Each row is a point on a tangle of strands that fork, close into loops and nearly touch. The rows are in no order.
Points whose rows are less than 84.1 apart are linked; no others are. Some points are linked to none.
voto: [-59 -66 -15 -45 -20 -37  24  -5   1  -3   4 -28  27  31  -2 -10  51 -13
   6  12 -23]
Tiz: [ 33  -6   0 -44  44 -21  31  -6 -11  15 -40 -15 -52 -33  49  35 -55   5
  36 -29  18]
lif: [ -5  41 -31   1  18 -24  16 -27  -1 -95 -24   9   8  37   0 -10  12  21
 -25 -22 -11]
munid: [ 21  -9  60  61  23  23 -19  -8  27  71  18  -8  25  -6  22 -52  50 -25
 -22  26  -9]
fila: [-44 -41  26  10  32  27  14  20   8  69   5  -5  35 -30  42 -17  52 -29
 -10  41  -5]
mopak: [-19  14  13 -31  26 -20 -29 -43 -58   9 -10 -35 -34 -76   4   9  18   2
  31  26 -18]
biga: [ 84 -13  40  35  18  25  36  17  17  13  32   2  30 -36 -10 -23 -24 -43
  25  -1   5]
mog: [-27 -27 -42   5   5  20  27  31   5 -13   1  28  21 -10  19 -11  21 -10
 -38  17  24]
deg: [ 34  33  37  43 -66  -8 -53  26  26 -17  52  62  25  -2 -43  -9 -29   8
 -34 -25  11]
momam: [-59 -28  -3   0   9  -3  32  12 -35  61 -40  10  31 -44  45  18  20  12
 -22 -10  -8]
dutad: [ 37 -15 -26  14  -1 -18  28  38  34  11  -7  44  50 -57  -9 -25 -16  -4
 -19  30  39]
Nofo: [ 23  43  -6  13 -44 -48 -17   3  49 -73 -11  43   5  48 -49 -25 -28  26
 -55 -17   2]
somed: [ 11 -37 -18  17  -8  29  19  28  -9   8  10 -21  23  38  43 -13  42 -27
 -14  -4  23]
Tofo: [ 14   1  -4  18 -27  -8 -46 -19   5  -2   7 -17 -28  27 -53  27 -30  12
  21   3  -1]
zegas: [ -8  18 -32 -28  53   8 -24 -24   8 -81 -10  56 -47   8  10   1 -11   5
  -6 -15  33]
ripum: [-67   2  12 -22  40   2 -20 -38 -36   2   9 -44   1 -11  11  -8  70   2
   8  24 -47]
fimiz: [-20 -13  19   9  32 -23 -14 -24 -25  41 -24 -17 -21 -38  -4  24 -10   8
  25  34   7]
Zulun: [ 13 -26  14  12  24   4  72  16   1  27 -44  24  -1 -30  58  21 -34 -26
   9 -19  30]
motut: [  3  69  27  18 -30 -21 -37 -35 -57 -66   4   7  -7  15  -7  16   2  34
   2 -25 -33]
netob: [ 13  27 -27 -15 -46 -12 -42  -8  84 -35  12  21 -39  70 -38  16 -45  15
 -13 -48  -4]
sasis: [ 23 -21  59  42  32 -12  14  -6  46  76 -17   9  33 -44  -7 -40   1 -26
  30  49  -3]
runa: [ -2  23 -13 -52  35  -4  -7 -14 -59 -23  -8 -40 -25 -57  54   7  43   1
  12  -2 -20]
dumik: [-47 -34 -45 -31  -7  20  30  13 -12 -35  14   0  11  19  16  -2  39 -20
 -24  13   7]
bogor: [-48 -52  30 -22 -27 -13 -11 -27  -3  14  26 -32   6  61 -15 -41  64 -12
   3  21 -40]
befa: [  3  64  27  14 -45 -14 -31  -8 -38 -58  17  39 -23  34   7  25 -29  40
 -12 -48  -9]
rele: [-12 -50 -39 -20 -28  15  26  15  -7 -15  18 -24  12  57  18 -17  39 -17
 -20 -13   8]
faz: [ 48   1  42  52   4  28  -9  15 -23  38   4  -8   2  24   1 -12  -7 -14
   2  -1  22]
fibas: [ 19  42  13  44 -60 -43 -22  14  22 -61   0  50  19  28 -46 -10 -25  31
 -41 -18  -7]
ses: [  9  50 -21  17 -18 -29  -1 -19  10 -94 -32  28   9  41 -41 -18 -12  24
 -34 -13  -7]
Dubo: [ 24 -38   9  -1 -19   5  69  20  71  55 -17 -14  21 -12  -5  24 -41 -18
  61  18 -19]
vipon: [ 25 -15 -42 -12  10 -13 -14  16  91 -37 -20  62 -18  28 -22 -13 -44   0
  -8   0  49]
gok: [ 41  51   7 -31   9 -14 -46 -31 -61 -34   2 -38 -47 -34   8   1   1   9
  23 -13  -9]
Munaz: [-28  -3 -31 -33  28  -7  22 -12 -18 -19 -27  37 -17 -42  40  31 -22  15
  -1  -6  26]
Sek: [ 16  10 -12   6  16  17 -15  -6 -21 -35  -5  13 -50  17   5  11 -19   9
 -11 -12  40]
saz: [ 79 -13  31  45 -29 -10   4  -4  14  35 -16 -18   5  31  -8  -1 -32   0
  22  -4   2]
mamu: [ 14  48  31  20 -27 -11 -49 -44 -65 -28 -10 -16 -14  10   7   1  20  37
  11 -17 -23]
kaza: [-13   2  -9  26  -4 -10 -10  16  -1 -25   6  14  39  -6 -48 -25  27   3
 -39  50  11]
milod: [  -2   51  -25  -35   54   18  -16  -31  -11 -104    2   23  -41   20
   22  -15    9    5   -7  -29    0]
bozu: [ 31  20  13  34 -39  40 -24  34 -19 -22  25  39 -15  44  22  -9 -11  -4
 -44 -41  43]
konad: [ 17  54  -5 -19  18  15 -40 -27 -63 -63  13 -17 -42  -8   2  -6   1   9
   4 -26  -6]
Puvam: [-39  15 -33 -57  21   3   1 -15 -27 -27 -12  48 -31 -79  39  19 -25  17
   2 -17   1]
Zun: [  9   8 -34  -3   3 -20 -10  11  63 -61  -9  54  -1  20 -29 -25 -14   1
 -47  -2  31]
vol: [ 46  29  -3 -35  -6  11 -39 -15   6 -18   9  -6 -79  42 -10  18 -58  22
  22 -45  19]
nazav: [ -4 -23 -15  -2   2  25 -16  23  11  43  60   4  71 -10 -10 -56  59 -25
 -18  27  -4]
zaka: [-38 -32  33 -14 -51  10 -24  -6 -14  33  45 -28  14  74   6 -41  60   0
  -4  -2 -37]
Miga: [ -3  -5  13   5  42  38  13  31 -56  28   4 -34 -29  -3  19  10   4 -16
  -2   3  36]
vukub: [-20  19 -27 -71  16 -15  -7 -38   1 -42  -9  41 -54 -76  26  14 -36   1
  34  -4  -2]
Kesit: [-62 -68  35 -29   8  -4 -11 -14  15  54  23 -33  -9  34   7 -33  63 -24
   0  24 -24]
tal: [-77  -6 -20 -73  14 -13  22 -29 -23 -18  20 -37  19 -16  -6  -7  37 -24
  32   2 -65]
ninok: [ 42  15 -32 -16  -4 -42 -25 -47  -2 -66 -24 -13 -31  -6  -9  13 -12  26
   9  -1  -7]
binim: [-89 -24 -26 -55   3 -10  31  -8 -37  -1 -12 -11  16 -38  32  14  20  16
  -3 -19 -32]
sig: [ 77  -2 -35   1 -25  -7   4  31 109  16  37  18  37  18 -33 -15 -40  -3
   8 -10   2]
vup: [-21 -28  26 -15  -2  10  75  15  -2  54 -28  38 -26 -44  12  29 -85  -6
  22 -29   7]
pitik: [ 48  -7   7  47 -29  -5 -22  12  27  28  19  19  30   1 -36 -16 -21 -17
   1  13  11]
govop: [ 47 -18 -19 -19   4 -21  20 -23   7  27 -25 -41 -38  12   6  44 -45   1
  51  -2  -1]
mola: [ 36  35  26  48 -33 -14 -53   0  16  11  27  31  63  -4 -48 -58  22  20
 -31  27  -4]
duvu: [ 44  33   7 -19 -10 -17 -56 -41 -42 -30   8 -37 -54  -9 -28  12 -24  13
  21  -6 -16]
bube: [-40  -8  26  19  37   7 -21 -36  -8  41  -8 -32   0  16  25 -22  70  13
 -21  29 -21]
Tezut: [-14 -15  33  -8  25 -15  18 -16 -34  67 -35  -6 -21 -60  10  35 -39   6
  32   4   5]
pum: [ 25  25  13  28 -64  -7 -49  21  43 -23  34  51  -9  24 -41   2 -40   9
 -23 -41  19]
bubov: [ 18   7  -8  34 -10  14 -11  23  13  12  47  18  72 -22 -20 -50  45  -2
 -31  19   8]
fozi: [-33 -11  17 -18  -3  20 -19 -13 -60  19  27 -54 -15  52  15 -16  58   0
  -3 -15 -26]
Mir: [-74   8 -45 -70  15  -6  40 -23 -17 -57  29 -27  12 -19  12   4  23 -21
  15  -7 -53]
ruzas: [-70 -15  11 -32  42  -7 -14 -19 -37  35 -13 -34   0 -28  36   4  68   5
  -2  18 -27]
retoz: [ 21   2 -30   3 -55 -12 -37  23  81   2  25   5  10  28 -79  -5 -26  11
 -14   2  -3]
buko: [-20 -21  52  36  33  16  -9 -11  19  72  -4 -24   2  11  37 -31  68  -1
 -31  32 -14]
batig: [-83 -38  28 -32  40 -14  -6 -19 -13  70 -22 -41  -1 -11  52   9  61   3
  -7   6 -42]
siber: [-36  27 -36 -75  20  14  16 -22 -29 -67  30 -32  -7 -29  40  -8  28 -34
  19 -12 -56]
Puda: [-20  32  50  12 -26  41 -34   8 -89  11  24 -13 -18  41  11  -7  23  29
  -3 -32   0]
Razuk: [ 25  37  -5  -7  -4 -22 -42 -36   8 -82 -14  42 -42  48  -4   3 -27  31
 -13 -45   6]
Gid: [ 36 -25 -12  -1 -26  28  57  24  87  21  -1 -22  22  16 -11  25 -33 -31
  45  17 -16]
rar: [-58 -41  53   3  39  21  22  15   0  88 -19 -22  22 -12  65   4  42 -18
  -9  10 -15]
vuf: [-57 -62 -23 -25  -6  -1  35  33  -5  28 -18  -9  40  -2  46   7  45  -8
 -17   4   3]
paf: [ 40  -4   9  11  35  23  44  14 -35   4 -29 -15 -30  24  39  14 -21 -11
   8 -15  43]
bubo: [-12 -47  -6  -1   1  11  34  27   5  37  -6 -28  39  17  46  -4  41 -20
 -19   1   6]
tak: [-27 -26  15 -20  40  19  62  29 -40  42 -34  -9  -5 -37  64  34  -5  -4
  -5 -36  15]
lelof: [ 60   0  17  48 -12  46  -4  28 -23  15  43   7  41  17  29 -31  17 -23
 -24 -25  12]
redab: [-17  22  16  37 -33   2 -24   0 -11 -16   6   3  55  32 -15 -39  58  18
 -29  18 -28]
fik: [  9 -25 103  12  58  28  52  32 -20  57 -29 -17  -6 -33  19   0  -6 -37
  23  12   9]
Zor: [ -3  -5 -35 -40   4  -5 -17 -15  24 -16  10   2 -55  -8 -34  34 -41  14
  30  12  25]
vosi: [ 18 -11  84  29  48  30  30  22 -25  51 -19 -37   0   1  30 -11  17 -36
   6  17  12]
fem: [-20 -29 -12   5   3 -11  46  44  11  37 -33  34  58 -50  25 -11  11   4
 -27  15  16]
zigat: [-18  -8 -24   9   4 -31  -9  -8   8 -16  -6  15  -8 -30 -50  18 -26  10
   7  38  17]
lesa: [-38  -8  10  23  14 -15 -23 -23 -14  13 -16  -2  -1 -31 -39   4   2   6
   8  51   9]
Vizep: [-60  23 -19   6   6   0  12  22   1 -34   4   8  46   8 -60 -25  35  -5
 -39  54 -19]
rame: [  2 -31  64   6   3  15  74  24   0  59 -27  30  23 -68   5  12 -51 -39
  25  -8   3]
vef: [ 23  -8 -32  15   8  38  12  39  19 -14  28  35  33  -6  10 -22   6 -25
 -40   3  36]
nopar: [ -9 -17  30 -17   3  -3  54   0 -11  66 -41   1 -24 -47  10  34 -69  -2
  38  -9 -12]
rudam: [ 44 -14  29  45  47  18  14   7  15  54  29  15  57 -43  -6 -38  16 -36
  10  21  -6]
div: [-34  33 -26  20 -14  23   3  22   9 -67  16  32  21  34 -37 -22  23   3
 -58   1  -7]
Buru: [ 14  13 -44  -6 -33  20 -31  11  87  -4  11 -12 -26  61 -44  31 -32   7
  -2 -17  -4]
Reb: [ 36   4 -39  -4   4 -20   5  44  41 -19   3  51  54 -29 -23 -38  -5   0
 -47  36  37]
mupi: [ 60  -5  19   8  18  -5  20  -7 -17   8 -26 -19 -37   8  26  17 -41  -9
  20 -13  38]
Guma: [  9 -40  -9   5  -5   4  41  14  37  36  -6  15  -7 -24 -20  31 -63 -13
  34  18  22]
nabi: [-82   3 -43 -42  20  -3  32  -8 -36 -39  -6  23   6 -49  19  18  11  18
 -15  -3 -21]
patu: [ 24 -27  55  40  39  19  30  15  22  60  -1   9  40 -51  14 -23   2 -37
  12  34   6]
Mibe: [ -4  -8 -27 -39  10 -18   3 -25  -4   6  -3  -8 -55 -42  -5  46 -58   6
  52   6   5]
Gibu: [ 33 -35   7  35  10 -14  35  19  22  27 -37  12  28 -32  13  -1 -15 -17
  10  27  18]
Kime: [ 36  -9 -20  15  14 -41  -6 -30 -22 -12 -48 -25  -3   0  22  12   7  19
  -3  -6  11]
duvas: [-13  32  34  56 -39 -14 -40  -3   2   0   9  29  50  18 -39 -42  46  29
 -41  23 -11]
Muru: [-17 -36   4 -15  31  11  46  26 -37  34 -29 -43  -5   4  72  28  22 -15
  -4 -20   6]
kov: [-31 -15  -9  -2  -8 -30  45  12  -1  29 -54  36  28 -58   9   0 -24  19
 -17  22  18]
geva: [ 79   7  27  45   9  37 -10  14   1  22  59  22  51 -27 -13 -33 -22 -37
   3 -19  13]
netur: [-15 -56  30 -13  12   3  -3   3 -12  61  -1 -65   0  42  48  -2  62  -9
   0  -8 -18]
vemad: [  6  32  50  46 -29 -24 -57 -44 -47   9 -21  -3  -7  22  -2   2  28  45
  -6  -2 -24]
Tef: [-13 -26  19  13  -2 -53   5  -4  22  57 -45   8  19 -48 -19   2 -16  13
  22  57   2]
Zit: [-13 -27 -19  -9  28   7  21   5 -39   1  -9 -36 -23  12  53  22  35   6
 -14  -9  23]
rutur: [ 10  16   8  25  -8  -8 -43 -29 -36 -21   4 -12 -28   5 -39  10 -16  12
   9   9  -1]
zepum: [-13  -2 -22  14   4 -31  -1  19  11 -14 -13  24  26 -29 -59  -8  -4  12
 -12  56  20]
vit: [  9 -14 -22   4 -25  -5  12  30  82  59  12 -18  33   1 -42  17 -17   2
  30  46 -11]
pes: [  8  12 -43   2  12 -34  23 -26 -10 -68 -40   4   6   8   9   8  23  20
 -34   4   3]
Vupup: [-33 -17 -21  11  -4  -6  10  -3 -14 -16 -11 -30  40  28  -7 -15  69   6
 -25  19 -17]
fiv: [-78 -66  34 -34  18 -16   4  -1   5  73   1 -39   3   3  31   5  49 -12
  -3   9 -27]
Vopog: [ 36   0 -23 -57  30  12 -11 -18   5  -6  -4 -14 -79  -2  19  26 -53  14
  47 -22  22]
Pesek: [-18   4   3  18 -59  -7  -2   6  -4 -27  13  -7  49  78  -7 -41  58   8
 -21 -10 -47]
Rufal: [-44  55 -13  11   4  23  -8 -20 -45 -74  39   3  -7  32 -22  -2  19  -2
 -22 -29 -27]
pef: [-12  41  29   6   8  32 -30   1 -87   5  19 -37 -42  22   6  -2  27  18
 -15 -18  15]
luni: [-21 -25 -28   6 -21 -10  14  23  17   7  -4 -15  57  22   8 -39  68   1
 -36  29 -10]
nam: [  4  20 -34 -31 -19 -45 -23 -40  29 -46  -8 -23 -30   8 -68  28 -27  28
  26  -4 -31]
fom: [-13   2  46  24  40  17 -24 -26 -47  46 -20 -41 -16  13  29 -12  45  12
 -12  15   0]
mepop: [-20  65   7 -10  -1   7 -15 -45 -63 -47  27 -46   9  23  17 -19  47   0
  14 -24 -90]
godu: [ 39  -5  -7  35 -17  47  -3  37 -20  -2  31  16   8  27  33 -21   6 -15
 -28 -37  32]
Nis: [-38  76   0  17  -6   2  -6 -13 -14 -93  24  32  11  32 -37  -1 -13   1
 -37 -30 -32]
ledub: [  5 -21 -13  11   5  -1  32  41  21  49  -4  20  75 -50  24 -36  33 -12
 -24  32  10]
pofog: [ 15 -40  38  12  -9 -18  41  14  59  75 -25  -2  27 -39 -10   5 -33 -18
  49  40 -18]
kave: [-43   3 -25 -11   0 -50  27  -4  -9  15 -48  34  15 -56 -13  12 -23  41
  -5  24   0]
Bov: [-29 -16  -4  -9 -11 -54  14 -21  -3  33 -36   6   5 -59 -25  27 -19  35
  29  37  -9]
Seral: [-72 -32  34  -2  17   5  30  24 -13  80 -38  -1  42 -39  56   7  21  -7
 -10   3 -19]
Daga: [  0  31 -36 -31  28   9  -6 -29 -37 -81   5  -4 -40 -16  23   6  12  -2
 -14 -17   8]
magug: [ 84 -29  45  22 -10   9  48   5  21  19 -10 -29  -8  28   3   1 -28 -27
  48  -8  -3]
Bog: [ 21  -7 -22  -1 -31 -38  -6  12  69  22 -11  -3  18   0 -62   6 -14  16
  12  51  12]
zupa: [ -9 -27  25   2  10   4  72  21 -30  49 -60  22  14 -51  55  34 -32  -8
  -4 -36   6]
piro: [ 20  25 -31   3  -7 -11  -8  31  47 -54  13  49  38   5 -45 -43  -5 -16
 -59  22  31]
razo: [ -5  18 -14  28 -18   8 -27  -1 -23 -45   4   9  -4  20 -39  -2   1  11
 -21  10   7]
bovu: [  8   5  31  53 -27  27 -38   9 -14  41  37   7  48  24  18 -45  54   3
 -25   5 -12]
Vuza: [-29 -19 -13  -6 -28 -22   6 -16  -3 -29   6 -34  43  56 -11 -29  65   6
  -6   7 -41]
Nak: [  9  22  44  43 -52   3 -59  10 -25  -3  31  23 -25  22 -34   4 -23  11
  -1 -20  13]
Dun: [ 67  -9  67  44  -7  29   7  11  -6  43  23  -6 -12   8 -18 -14 -37 -39
  36   0   9]
pada: [ 27  21 -23 -70  23  -8 -12 -24 -24 -48   3   9 -68 -75  53   3 -24  -9
  25  -9   6]
vufu: [-37 -42   6   8   5  33   0  27  10  56  37  -4  43  -8  23 -40  54 -30
 -13  35   2]
Megim: [  5  27  40  58 -63  -6 -53  15 -14 -23  30  48  12  12 -35 -11 -11  10
 -18  -5  -1]
veva: [ 33 -13  20  39  -8  39  -3  23   3  51  44  -5  52  -1  25 -50  43 -31
 -17  -9  -4]
riti: [ 11  -2 -28  24 -14  31  -8  38  -1  -8  43  18  53  12   0 -44  39 -20
 -36   1  21]
fil: [ -7 -22  33 -11   3  17 -11   3 -39  45   9 -65  -4  66  46  -9  61   4
   8 -24  -7]
Bibuv: [ -4   9 -27 -12   5  -1 -36 -19   2 -47  19  10 -53   1 -54  31 -44   1
  -6 -15  22]
Rig: [ 64  -7   6  49  -2  21 -15  22  16  13  40  26  29  -7 -22 -23 -29 -24
 -15  -5  26]
binev: [-23  -4 -21 -40  -5 -11  -1 -18  16  58  -4 -41 -19 -29  -4  53 -31  13
  69  11 -27]
sotav: [ -4 -30  -6  18  -9  -2   5   5  15  20  -3  15 -17 -24 -35  21 -45 -13
  23  31  33]
relo: [ 38 -26 -28  -7   5  10   1  17  91 -12   9  48 -26  29   0  -7 -55 -19
   5  -8  44]
Gak: [-34 -12  15  14 -32  28 -19   0 -39   2  32 -21  15  57   1 -17  53   1
 -16  -5 -15]
manaf: [ 71 -24  77  19  22  37  41  14  14  26  25  -8   6 -27 -17 -15 -29 -52
  54   2  -2]
zomi: [-73   6 -50 -59  38  16  24  -8 -21 -69  18  27 -22 -20  28   8  10   0
  -6 -17  -4]
zibuv: [ 11   3  34 -28  46 -19   5  -5 -60  39 -42 -25 -34 -64  36  40 -22   0
  30  -8  10]
mor: [ 31   9 -15 -65  40  -9   1 -20 -22  -9 -26   4 -73 -45  45  25 -36   5
  26 -22  27]
keta: [  3 -21 -13  -6  40  -1  40  10  -6   2 -35  30 -28 -22  48  18 -27  -1
  -9  -9  39]
Popil: [ 15  -6  22  54 -13  25 -24  11 -25  17   5  -5   6   5  -7 -15  19 -11
 -12  14  22]
nur: [ 12 -20   6   5  -8  22   9  24 -43  21   1 -43   9  60  39  -2  38 -13
 -17 -19   8]
vik: [ 41  13 -36  -1 -14  58  21  29 116  10  12 -19  13  56   3  25 -23 -17
  14 -20  -8]
loz: [ 30 -15   9  23  34   2  22  23  16  45  26  18  94 -54  12 -38  20 -23
   1  17   9]
gakur: [  0 -23 -15  -5 -16 -28  61  22  32  42 -42  62  36 -57   8  -7 -50   7
  -6  18  22]
lin: [ 33   0 -14 -20  21   7 -16  -9  -3 -12 -10  16 -77  25   7  16 -50   8
  13 -32  44]
Tido: [ 14 -11 -46  -5  -3  38  40  18  99  22  -7  -9  -4  36   9  34 -35 -12
  31  -5  -3]
vudis: [ 32 -24  16   7  30  24  68  37 -17  11 -34 -11  -9   2  61  18  -9 -30
  -7 -17  35]
zuso: [ 34  38  17  -5 -34   9 -44  -8  -1 -23  16  25 -63  43 -19  27 -54  25
   2 -65  18]
riruz: [  0  26  58  55 -51  20 -41   5 -21  30  31  29  36  26  24 -32  44  32
 -16  -2 -12]
rav: [ 57 -13 -44 -15 -10 -20  16  35  95  10  11  36  21  -9 -40 -14 -48  -9
   3  22  29]
Pode: [  2 -34  27  -1  -9  14  79  24  26  45 -12  40  -7 -43  -5  19 -66 -35
  46   1   2]
kud: [ 51  -8  -9   5  -9  13 -27  17  57 -12   7  39 -37  38 -10   1 -58 -21
   5 -27  45]
vavop: [-20  51 -27 -40  29  14   1 -27 -41 -79  29 -25  -6 -34  15  -7  23 -27
   3   7 -53]
Sofin: [-67 -17 -48 -42  16  22  33  15 -14 -52  11   8 -13  12  27  17  26  -8
 -16 -13  13]
zisud: [ -7  10  22 -49  31 -11 -12 -16 -62  29 -23 -15 -28 -94  37  29  -7   6
  31   3  -8]
lati: [-28  12  27  -3  47  -9 -49 -43 -52  24 -13 -38 -37 -40  13  -3  34   8
   8  31 -24]
gabu: [-11  27   4 -46  24   8 -34 -19 -69 -20  12 -61 -19 -33  34  -9  57  -5
   8  -6 -37]
lir: [ 13  49 -21 -29  -6 -40 -38 -54  21 -73  18 -15 -29  -5 -51  13 -30  12
  33 -13 -48]
Bil: [-11   6 -31 -10  12  18   0 -20 -40 -52   9 -26 -14   7  11   4  34   5
 -15  -4   0]
Dag: [ 56  -5   0  38 -24 -36 -11 -21  -5   8 -33 -24  -1  29  -5   7 -13  15
  12   0  18]
mamal: [-16   1 -32  -1 -20  10  29  27  77  48 -10 -30  19   1 -30  52 -24   3
  33  25 -22]
muv: [  5  25 -27 -15 -33 -20 -50 -35  27 -18  10 -34 -22  44 -58  37 -20  27
  19 -23 -22]
tutun: [ 40  14  -4  18 -70 -18 -46  39  67  -3  39  30   7  28 -72  -9 -37  -2
 -22 -22   9]
melu: [-41  61  25  -8 -29  15 -23 -26 -63 -31  40 -17  11  45   8  -6  41  22
   8 -28 -70]
vepin: [ 12  11 -23  16  -8  40 -11  14   2 -53  18  37 -23  48  20 -20   2   2
 -53 -38  38]
kif: [ -1  38  21  35 -64 -39 -40 -15  17 -48   5  30   5  31 -65  10 -28  27
 -16 -13 -15]
pafi: [-24  67   8  23 -15 -24 -21 -26  -5 -81  25  26 -17  24 -79   4 -45   4
 -14 -36 -31]
Gis: [-10 -21   2  29   7   3 -18 -10 -32  -6 -11 -19  16  10   0 -18  42   5
 -15  27  11]
firo: [  4  13 -17 -35  45   5   2  -1 -56 -11  -7 -39 -37 -19  62  19  29   2
  -7 -14  11]
kul: [ 12 -27  33  27   8 -37   9   2  52  77 -21  11  32 -36 -25 -12 -13  -6
  31  66   2]
mizod: [ 58   0   4  37 -24  22 -19  19  17  -2  18  29 -19  30 -21  -9 -46 -13
 -15 -13  39]
Mulir: [-65  18 -25   8   5  10   9   5  -6 -65   5   7  26  11 -37  -1  24  -8
 -30  23  -3]
Sozem: [  1 -20 -44 -17 -17 -30   0   1  60  -1 -18  -7  -7  12 -43  25 -30  20
  23  17  10]
kas: [ 38  18   5  39 -41 -21 -38  14  30   2  20  31  32  -6 -66 -36  -6   6
 -24  29  11]
gup: [ 15  28  20  10  31  25 -14   7 -74  20   7 -28 -49  19   3   3  -1  10
  -3 -15  38]
fuzer: [-25   1  48   1  69   1 -30 -36 -39  54 -28 -48 -25 -26  40   1  43  12
   6  22 -12]
Nobe: [-11  40  -3 -20  13   2 -22 -41 -62 -49   9 -49   1  -9  16 -15  58  14
   2  -8 -56]
Vuz: [-55  22 -29  -9  18  18   4 -11 -38 -60  21 -13   6  19 -19   3  33 -10
  -9  -4 -27]
sonan: [ 45  19   7  -7 -12 -16 -39 -34 -35  19   2 -46 -50   8 -16  18 -29  18
  50 -17   0]
zeze: [ 37 -15  34 -16  38 -14  48   0 -25  24 -42 -27 -38  -7  25  32 -47  -2
  47 -21  17]
Rukod: [-25 -16 -18 -17 -14   4  22   6  36  62  -9 -17  -9 -12 -16  49 -37   8
  54  22 -18]
Maf: [ 54   6 -34   2 -40   3 -24  32 100  30  39  -7  33  26 -59  -5 -28 -12
   6   2  -9]
sugi: [ -9 -18 -41 -28 -24 -37  36  13  65  22 -31  20   5 -16 -14  23 -52  26
  16  21  14]
Lari: [ 17  17 -17  -7 -27 -21 -39 -26  47 -56   4  31 -37  43 -38   6 -33  17
 -16 -35  15]
Biru: [ 39   5   5 -11   0 -13 -12 -26 -11  41 -27 -61 -37  31 -15  25 -34   6
  62  -2  -6]
fabo: [ -9   2 -40 -67   0 -24  -9 -24  11  23  -4 -20 -35 -60  16  50 -37  22
  63  -5 -21]
zifaz: [-22  -4 -44 -10  37  29   6   4   5 -57  -7  50 -28  16  26   4   3  -1
 -31 -12  44]
rigu: [ -7  56  10   6 -48 -27 -46 -30  11 -51  15  15 -25  19 -80  18 -41  25
   7 -22 -34]
Pelof: [ 53 -14 -26   8  -4 -16  26  28  61   4  20  36  29 -36 -18 -20 -41 -25
   8  21  29]
vuru: [ 17  52   0  12 -19   0 -22 -20 -24 -70  -2  26 -31  33  13   5  -8  30
 -27 -44   7]
fod: [-82   2  -1 -29  21 -17   4 -42  -8  -5  11 -37   8  10 -13 -19  62  -5
  15  20 -71]
zer: [-64 -35 -28 -30   4  -3  31  11 -23   9 -20  -9  24 -28  45  29  36  10
 -15  -5  -3]
Vig: [ -8  -6 -33  -5  27 -44  14 -26 -26 -40 -48 -23  12 -17  39  14  36  24
 -10   8  -1]
Zut: [ -1  11 -66 -26 -20  -1 -22  -3  82  -8  -3 -10 -14  44 -32  43 -25  25
  17   1  -5]
giz: [-43  46  39   9 -45  31 -34   6 -71 -38  31   1  -8  45   9   8  35  33
  -5 -32 -22]
Zuber: [-10  27  -1  35 -31   9 -25  16  -4 -61  17  35  15  31 -25 -15   5   3
 -48 -15   9]
Resa: [ -5 -14 -62 -31 -11  -5  42  16 106  33 -23   4   5  15   0  34 -48  15
  30   0   5]
kapu: [-14   4 -39   2  11  27   2   2   9 -73  10  42  -5  55  26 -14  25  -3
 -46 -23  23]
rup: [ 15  -9 -27  12  17  12  -8   1  13 -35 -15  33 -28  10  16   4 -22 -12
 -17  -1  54]
gazu: [ 11 -46  96  16  22  12  66  22   5  53 -34   5   9 -58   3   1 -30 -41
  32  14  -8]

How many points has the smallest loop of links through each point below? Write none if it is on no loop.
Pesek: 16
bubo: 10
Mulir: 11
mog: 16
nam: none
mor: 12
kov: 11
Tezut: 9

A tip is a point with one link. Name the tips that can be reached along the links from each point below, in the order of the rows.
vuf: netur, vavop
Dubo: vemad, Bibuv, vik, gakur
relo: luni, Nak

A piece is two or more points that can be reached from each other along the links. Count, over all rows, the pieces, the separate loops (a circle has one, a figure eight two, a Y none), the forks (points with three links) and the tips (points with one).
pieces: 4
loops: 7
forks: 22
tips: 16
